Points, in no order, along strands that fork and pass close to each other.
Points whose rows are less than 37.1 apart are linked; no others are. Some points are linked to none.
Q553: [  7  -6  -6  13 -15  -1  16 -14 -10  11  -9   4  18  -7   1  -8  -7  -9
   2  -4  -1  32  -4  -7]
Q89: [-23   5  11  -6   8   7   1  13   0  -9  -3  -5  -8  18 -16   4  -4   0
  13   3 -10 -31   9  29]
Q517: [ -1  14 -17   1 -15  -3   5  -7 -11   7  -3  -4  -9  -6 -12 -13   5 -12
  -2 -11  -1  -4 -20   4]
Q423: [  0  -8  10  20  -6   2  -8  -8  -7   9 -11 -12  16  -8   5  -4   0 -28
  -9   1   3  23 -10  15]
Q842: [  5   4   5  13  -6   7  13  -7  -3  -6  -6  16   7 -17  12  -3  -4  14
  -7  17  15  35  -2 -13]
Q989: [ 17  -3  -7   2   8  10  16 -13  -9   1  12  -2  -4  12   5   7   4   1
  11  16  -4   5 -13 -17]
Q662: [  4   7 -13  -5 -31 -14   0  -8   2   4  -4   3 -12   6  -8 -14   4  -7
  -7 -28 -14   8  10  -2]
Q122: [ -4  -3  12  -1  15   3   6  -3  -5 -12   8 -15 -16  17  -2  11   3  -1
  12  15 -14 -19   4   3]
Q908: [  9   5 -15 -12 -16 -11   9  -6  -2   8   0   9 -10  18  -7  -7   0  -2
  -2 -19 -15   7   9 -10]
Q158: [-21 -17   9 -14  -2  -6   2  14  -9 -17 -13 -13   5 -10   0   5  -5  19
  17   5  11 -11   1  -2]
Q787: [-19 -18   8  -6  -3 -11  10   8   1  -3  -3  -5   1 -11   1  13  -7  12
  16  -1   5 -18  10 -12]
Q903: [-11 -11  12   0 -20  -3 -13   1   1  -2  -7  -9  -5  -3  -9   3   8  -9
  -5  -2   2 -22  14  10]
Q913: [ 16  -4  -2   1   9  -3  16 -15  -2   1   8  -7 -16  15   2   5   3  -1
  15  10 -15  -1   1 -20]
Q471: [ 20   3   2   5  14  16 -13   3   8   9  18  16   8   9  12   3   2   3
 -16   8   1   3   5   1]
Q441: [-31  -1   5 -10  -1  -2   5  17   3  -3 -13  15   7  -7  -5  14 -11  27
   9   4  29  -7   8   7]
Q73: [  1 -11   3  -7   9   1  -8   8  -1  -5   0  -2   7  -4   1   5   1   4
  -4   6   7  -3   2  -6]
Q330: [ -4  -6  -8   0 -16  -9  -6   2   8  20  -8  16  12  -7  -3   0 -11   0
 -13 -14  12  -6  13  -4]
Q200: [ 19   3 -10  -5   7 -14 -14   1   2  -5   2 -12  -3 -11  15 -14   6 -10
  -8  -6 -17  19 -11 -13]
Q810: [ -9 -14  -3 -11   0 -14   4  11  11   4   1   2  -3  -7  -2   2 -11   8
   2 -10  -3  -9  10 -18]
Q407: [ -6   1   0  -1   3 -10   6  -1  10  -1   7  -9 -22   4  -6  -3  -2  -5
   2  -6 -15 -20   8  -8]
Q655: [  3  -4   2   5  -3  16   7  -2  -8  13   9  12   6  10  -6  14   0   2
   5   8  10 -13   3   5]
Q107: [ 10  -7  -6   2 -12   0  14  -9  -6   9  -3   9  10  -4   0   1  -3   0
   2  -1   1  10   1 -15]
Q353: [ -8   1   1   2  -3  10   2   2   0  13   6  10  -4   8 -14  12  -1  -3
   2  -1   5 -24   8  12]
Q795: [-14   6  -2  -3  -2  -7   3  10  17  10  -6  26   9 -10   2   8 -15  22
  -7  -5  25   4  13  -8]
Q638: [  6  15   4   7 -16   8   4 -17  15   3  10  11 -15   9 -10  -5   8 -12
  -4 -10  -6 -12  17  -2]
Q369: [  6  -7   1  15 -18   7  -2 -12  -6  15  -8  12  20  -2  -4   2  -4  -4
 -15   3  17   0   8   6]
Q738: [ -6   6 -17 -10  -1  -4   3   9  11  21   7  20  -3   7  -9   2 -12   2
  -2 -18  -2  -9   8  -1]
Q620: [ -7 -18  15  15  -8  -6   1  -5  -3   7 -13 -16  17 -14  10   0  -4 -23
   1  -2   4  30 -12   0]
Q485: [ -5  -3 -13   1  -4 -14  10  -4 -14   1  -6 -24 -10 -11  -5  -5   3  -4
  17  -6  -6   2 -28  -8]
Q144: [-16 -19   7 -12   1 -12   2   7 -17 -18 -13 -28  -3  -2   1   6  -2  11
  24   5  -2 -20  -6   0]
Q238: [  0  15   5  -1  10   8  -7 -10  -2 -21   7 -17 -18   9  -4  -6  14  -7
   0  12  -6 -11 -10   8]
Q912: [ -6  14  -2  -8  -3   0 -23   7  -5  -9   0  -8  -6 -10  -3 -10   9  -6
 -12  -8   6 -16  -6  18]
Q174: [  1  -2  -1  -3   8  -2   0   5  -5 -11  -6   1  13 -22  10  -3   0   7
  -4   7  11  26 -15 -13]
Q965: [ -3   9  -9  -3 -24 -10  -4  -6  10   6   0   1 -14  -4  -9 -14   3 -10
  -6 -23  -6 -12   8  -2]
Q867: [ 11  -4   7  16  -5  14   9 -12  -4   1   1  13  19  -5  11   2  -3  11
  -6  15  15  23   0 -10]
Q789: [ -6  -6 -13  -2 -29 -16  -9   0   8  18  -9   7  -1  -9  -4  -9  -7  -4
 -11 -23   0  -8   8  -2]
Q722: [-21  -2 -10  -6  27 -10   8  22  14   6   9   2  -2  -2  -9   8 -17  11
   3 -10 -17 -13   1  -2]
Q483: [ 24  -4   2   5   8  15  -2  -7   8   5  17   7  -2  14  11   2   5  -3
  -9  14  -7   7   3 -10]
Q275: [ 20  -4  -7  -5  -4 -16 -14   2   4   2  -3  -2   4  -9  14 -11   3  -7
 -11 -13 -14  21   5 -12]
Q228: [  2  -3   2  21 -16  -2   5 -12  -1  10 -16  13  28 -11   1   1 -11   7
 -18   1  26  13   9   3]
Q500: [ 13   3  -9   2  10  13  10   5  10  18  14  29  10  12   4   6 -11  12
  -5  -3   3  11   5  -7]
Q628: [ -4  -4   0   0  -3  -6  -9   6  10  13  -9  18  19  -8   2   7 -12  11
 -15  -6  26  -5  12   1]
Q705: [  0  -3  11  -1  -8   4 -29   2  -3 -16 -14 -16   4  -2   0  -9  16 -14
  -8   6   0   0   1  24]
Q83: [  8  -4   6   6   9   0   6 -18  -8  -8   6 -18 -19  12   2   8   9  -6
  14  17 -12 -11   0 -10]
Q402: [  2  -1   2  10  -9  -1  -6  -9  -5   1  -5 -16   0  -8   0  -6  11 -25
  -4   0  -6  14 -18   6]
Q10: [ -3   3  -5   4  -1   9  22  -7 -22   4   7   7   3   4   2  20  -2  10
  29   5  12 -11  -8  -8]
Q33: [-3 -3  5  4  0 15 18 -3 -8  4  7 17  8  3  4 17 -3 16 15 13 18  1 -1 -5]
Q159: [  6  14 -15  -7  18  -3  18  -2   4   6  14   5 -23  22 -11  -4  -3   4
   8  -4 -17  -4  -4  -7]
Q355: [  3  28   1  -2   1   4 -17  -6   5 -11  11  -4  -8  -9   1 -13  12 -11
 -11  -9   1 -10  -3   9]
Q575: [  8  23   1  -6   2  -5  -6  -6  22  -8  12   3 -17   4   3 -15   5  -6
  -8 -20 -17  -3  18  -6]
Q501: [ 11  -5   8  11   4   5 -21  -6  -7  -4  -8 -14  16  -4  13  -2   8 -20
 -14   9   3  26 -14  17]
Q883: [ 17   3   1  16 -11  11 -13 -13  -3  10   3  11  10   0   2  -6   3 -12
 -21   4   4   4   6   8]
Q296: [-21  -2  -4 -10  29 -11  -6  26  18   4   5   9  10 -13   2  10 -18  19
  -3  -8  -2  -6   8   2]
Q109: [ 15  31 -14  -2  -3  -3  -2 -13   2  -5   8   0 -16   5  -1 -22  10  -8
  -5 -14 -10   9 -10  -2]
Q368: [-12 -15  16   1  24   8   3  17   8  -7   2   1  10  15  -5  16  -6  10
  11  13 -14  -9  18  14]
Q39: [  5  11   0   8 -20   3   8 -19  -1   6   5   2 -14   4 -10  -3   9 -15
   3  -3  -4 -12   4  -1]
Q504: [ 22  15 -16  -2   5   3   1 -10  -3   0   8   1 -10   7   4 -12   6  -9
  -7   1 -15  15 -14  -8]
Q744: [  3   8  -5  -1  -7   6  26  -3  -6  -2  -1  24   3  -8   8  -4  -6  18
   5   7   9  30  -4 -20]
Q224: [  1  -1 -14  -8   4 -15 -12  10  -4  -3  -1 -18  -8 -17   2 -13   1  -3
  -5 -11  -7  -1 -23  -5]
Q741: [ 13  -8  -2  -1  11  -3 -10   0  -2  -8  -1 -12   8 -14  11  -4   6  -7
  -7   7  -4  21 -15 -11]
Q690: [ -4  -3  12   1  -1  12   2   0 -12 -22 -18  -1  15  -5  11   2   5  15
  10  25  20  27 -11   9]
Q944: [-18   3   9   1 -13   5  -5   0   8   4   2   3 -11   5 -14   7   4  -7
   0  -6   3 -32  18  17]
Q347: [ -8 -21  16   0 -12  -8 -10   0   0 -11  -7 -24  -8  -5  -2   4   8  -9
   4   3  -8 -17  13   0]
Q323: [ 24   0 -10   0   5   9   6  -9  -3   3  10   5   1  10   7  -4   3  -3
  -4   8  -9  17  -8 -16]
Q589: [  0  -3  -5   8  -2 -10  -5   0  -4   8  -7 -17   4 -15   4 -11   1 -22
  -4 -11  -8  25 -26   0]
Q714: [-13 -13  -4  -9   0 -14   2   6 -13  -8  -5 -28  -9 -12  -5  -1   0   4
  12  -1  -4 -13 -23  -4]
Q621: [13  1 -2 10 -3 18 12 -6 -1 14 10 25 18  8  6  3 -7 12 -8  7 14 10  1 -8]
Q647: [-17   6  -5 -10  16  -9  -2  22  21   8   0  24   9 -14   4   9 -16  22
  -3  -9  15   4  11  -6]
Q640: [-14  -5   4  -7   4  -6  -6  15  -5 -19 -14  -8  11 -26   7  -4  -1  16
  -2   5  18  22 -18  -2]
Q332: [  5 -16  17   3  14  16 -14   8  10  -4   5   3   5  14   4  12   4   3
  -6  15   0  -5  20  10]
Q820: [ 11 -13  10   4   7  10  10  -1  12   5   9  16   7   2   8  11  -4   9
   2  10   3   9  16 -19]
Q151: [ -1   4   3  11  -8  -9  -7   1   3   5 -18  12  27 -14   5   3 -12  14
 -21  -2  33   6   8   5]
Q171: [ -3 -11  14   3  23   8  -4  12  14  -1  11   4   1   9  -4  16  -2   1
  -3   8 -12 -10  17   8]
Q739: [  3  22  -4  -2  17   8   5  -9  -2  -9  15  -7 -23  11  -9  -8   9  -3
   1   7  -6 -14 -15   1]
Q283: [ -7   1  -3 -15  10  -3 -24  20  -5  -6  -3  -5   5  -1   1  -3   0   4
 -11  -3   8 -17  -2  17]
Q871: [ -2 -10   5  17 -14  -6  17 -14  -9  14 -10 -11  13  -7   8  -4  -9 -25
  11  -8  -5  33 -11  -3]
Q826: [ 10  -3  -5  -8  -4 -15  -9   3  10   1   1  -2 -10  -4   4 -10   2  -5
  -9 -13 -15   2  11 -14]
Q607: [-18  10  22   2  12   4   6  -2   2 -18   3 -14 -17  21 -10   6   2   0
  15   7 -16 -28  10  18]
Q35: [ -5   1 -10  -5 -17  -5  24  -4  -8   5  -7  15   7 -12   1  -3  -8  12
  11  -6   9  16  -3 -18]
Q70: [  1   6  -6   8   5   4  20 -12 -17  10  11   1 -14  16  -4  17   1   2
  27   2  -2 -22  -3  -4]
Q572: [  6  11  -3  10  -8   6  15 -19  -7   6   9  -1 -19  14  -7   6   7  -7
  16   2  -6 -18   2  -2]
Q898: [  9  -4  13  -3  14  12 -20   5   4 -14   6  -5  -2  11   7   3   7  -6
 -12  16  -6  -6   8   8]
Q865: [  3  13  15  -4   8  16 -18  -4   6 -27   7 -11  -8  10   1  -6  14  -9
  -9  10  -4 -11   5  15]
Q453: [  1  16  -5   3  29   3  11   3  17   3  20   7 -19  14 -10   1  -4   2
   1  -4 -25  -6   4   3]
Q216: [ -1   1 -15   3 -11  -9  13  -4 -16  11  -7  -9   3 -10  -7  -7  -2  -8
   9  -9   0   9 -26  -3]
Q918: [ 14  12  -2   5  -3   9 -14  -6   0   0   9   5  -1  -2   4  -7  11 -13
 -17   1  -2   1  -1   4]
Q304: [ -6  -3  -2 -18   6  -3 -22  24  -7  -9 -19  -3  17   0   1  -8  -2  13
  -3   2  19  -7  -6  23]
Q68: [ 11   8 -16 -11   2  -8  18  -4  -3   7   4   6 -18  23  -8  -5   0   3
   8 -10 -15   5  -1 -14]
Q229: [  0 -20  14  -4  -9  -2 -19   4  -3 -20 -16 -25   1   2   2  -3  12 -10
   4  13  -5  -5   7  14]
Q185: [-12  -6   4 -13   2  -4 -12  19  -8 -17 -21  -6  17 -11   3  -6  -1  18
   2   6  22   7 -11  11]
Q832: [ -3   1   5   4  -7   6 -15  -3 -10 -11 -10 -22   1   0  -3  -4  15 -19
   0   7  -1   7 -17  21]
Q719: [  0  -3  -3  -6  13  -8   1   9  13   3   9   1 -11   2  -1   0  -6  -2
  -4  -8 -14  -8   9 -11]
Q870: [  9 -12   7   1  -5  14 -15  -1 -11  -8 -13  -4  18  11   2   2   7   0
  -2  18  11   5  -2  18]
Q843: [ 19  12  -8   0  20  10  -7   8   7  15  17  25  11   7  14   4  -6  12
 -11  -2   2   8   2   1]
Q244: [-19 -13  19  -3  16   6  10  18   3 -12  -6   2  11  11  -1  20 -10  19
  27  12  -4 -10  19  14]
Q929: [-12  10  -6  -2  -5 -11  15  -3  19   8   7   4 -25  11 -14  -3  -5  -2
   7 -19 -19 -17  17  -3]
Q425: [  4  17 -13   1   0   5  10 -10 -15   1   7  -6 -18   4 -12  -6   8  -7
   5   2   0  -8 -24   0]
Q302: [-23  -8  16  -6   4   4  12  14  -2 -10  -7   9   5  -2   2  19  -7  24
  22  11  16  -7  16   5]
Q338: [ -3  -4  -6   1  -5 -14 -19   7   0   2  -6 -20  -3 -23   4 -13   4 -12
  -8 -18  -7   9 -24   6]

A fork is a point with three links. Follow the links from the first point to the second and name the forks in between, in order.
Q296, Q908 | Q628
Q107, Q39 | Q423 > Q402
Q10, Q843 | Q402 > Q423
Q500, Q501 | Q423
Q504, Q89 | Q323
Q517, Q741 | Q719
Q39, Q589 | Q402
Q722, Q158 | Q628 > Q719
Q122, Q705 | Q323 > Q423 > Q402

Follow the links from the first point to the second, and from the first to the third. Name the last point that the two ways share.
Q228, Q714, Q929 | Q719
Q296, Q908, Q826 | Q628
Q35, Q338, Q572 | Q402
Q647, Q640, Q908 | Q628
Q913, Q347, Q338 | Q402

A fork is a point with three links, a tip a point with one. Leave the first point through the second and follow the links. Name the first fork or tip that comes.
Q903, Q944 | Q638
Q283, Q304 | Q719
Q553, Q107 | Q323
Q842, Q744 | Q423

Name the points in between on the shortest way along the links from the first point to the second, in order.
Q275, Q283 | Q200 > Q741 > Q174 > Q640 > Q185 > Q304
Q826, Q647 | Q275 > Q200 > Q741 > Q174 > Q640 > Q185 > Q304 > Q283 > Q912 > Q355 > Q918 > Q883 > Q369 > Q228 > Q151 > Q628 > Q795
Q407, Q332 | Q719 > Q810 > Q787 > Q158 > Q144 > Q714 > Q485 > Q216 > Q517 > Q425 > Q739 > Q238 > Q865 > Q898
Q159, Q647 | Q68 > Q908 > Q662 > Q965 > Q789 > Q330 > Q628 > Q795
Q33, Q323 | Q655 > Q353 > Q944 > Q903 > Q347 > Q229 > Q705 > Q832 > Q402 > Q423 > Q620 > Q871 > Q553 > Q107 > Q35 > Q744 > Q842 > Q867 > Q621 > Q500 > Q843 > Q471 > Q483
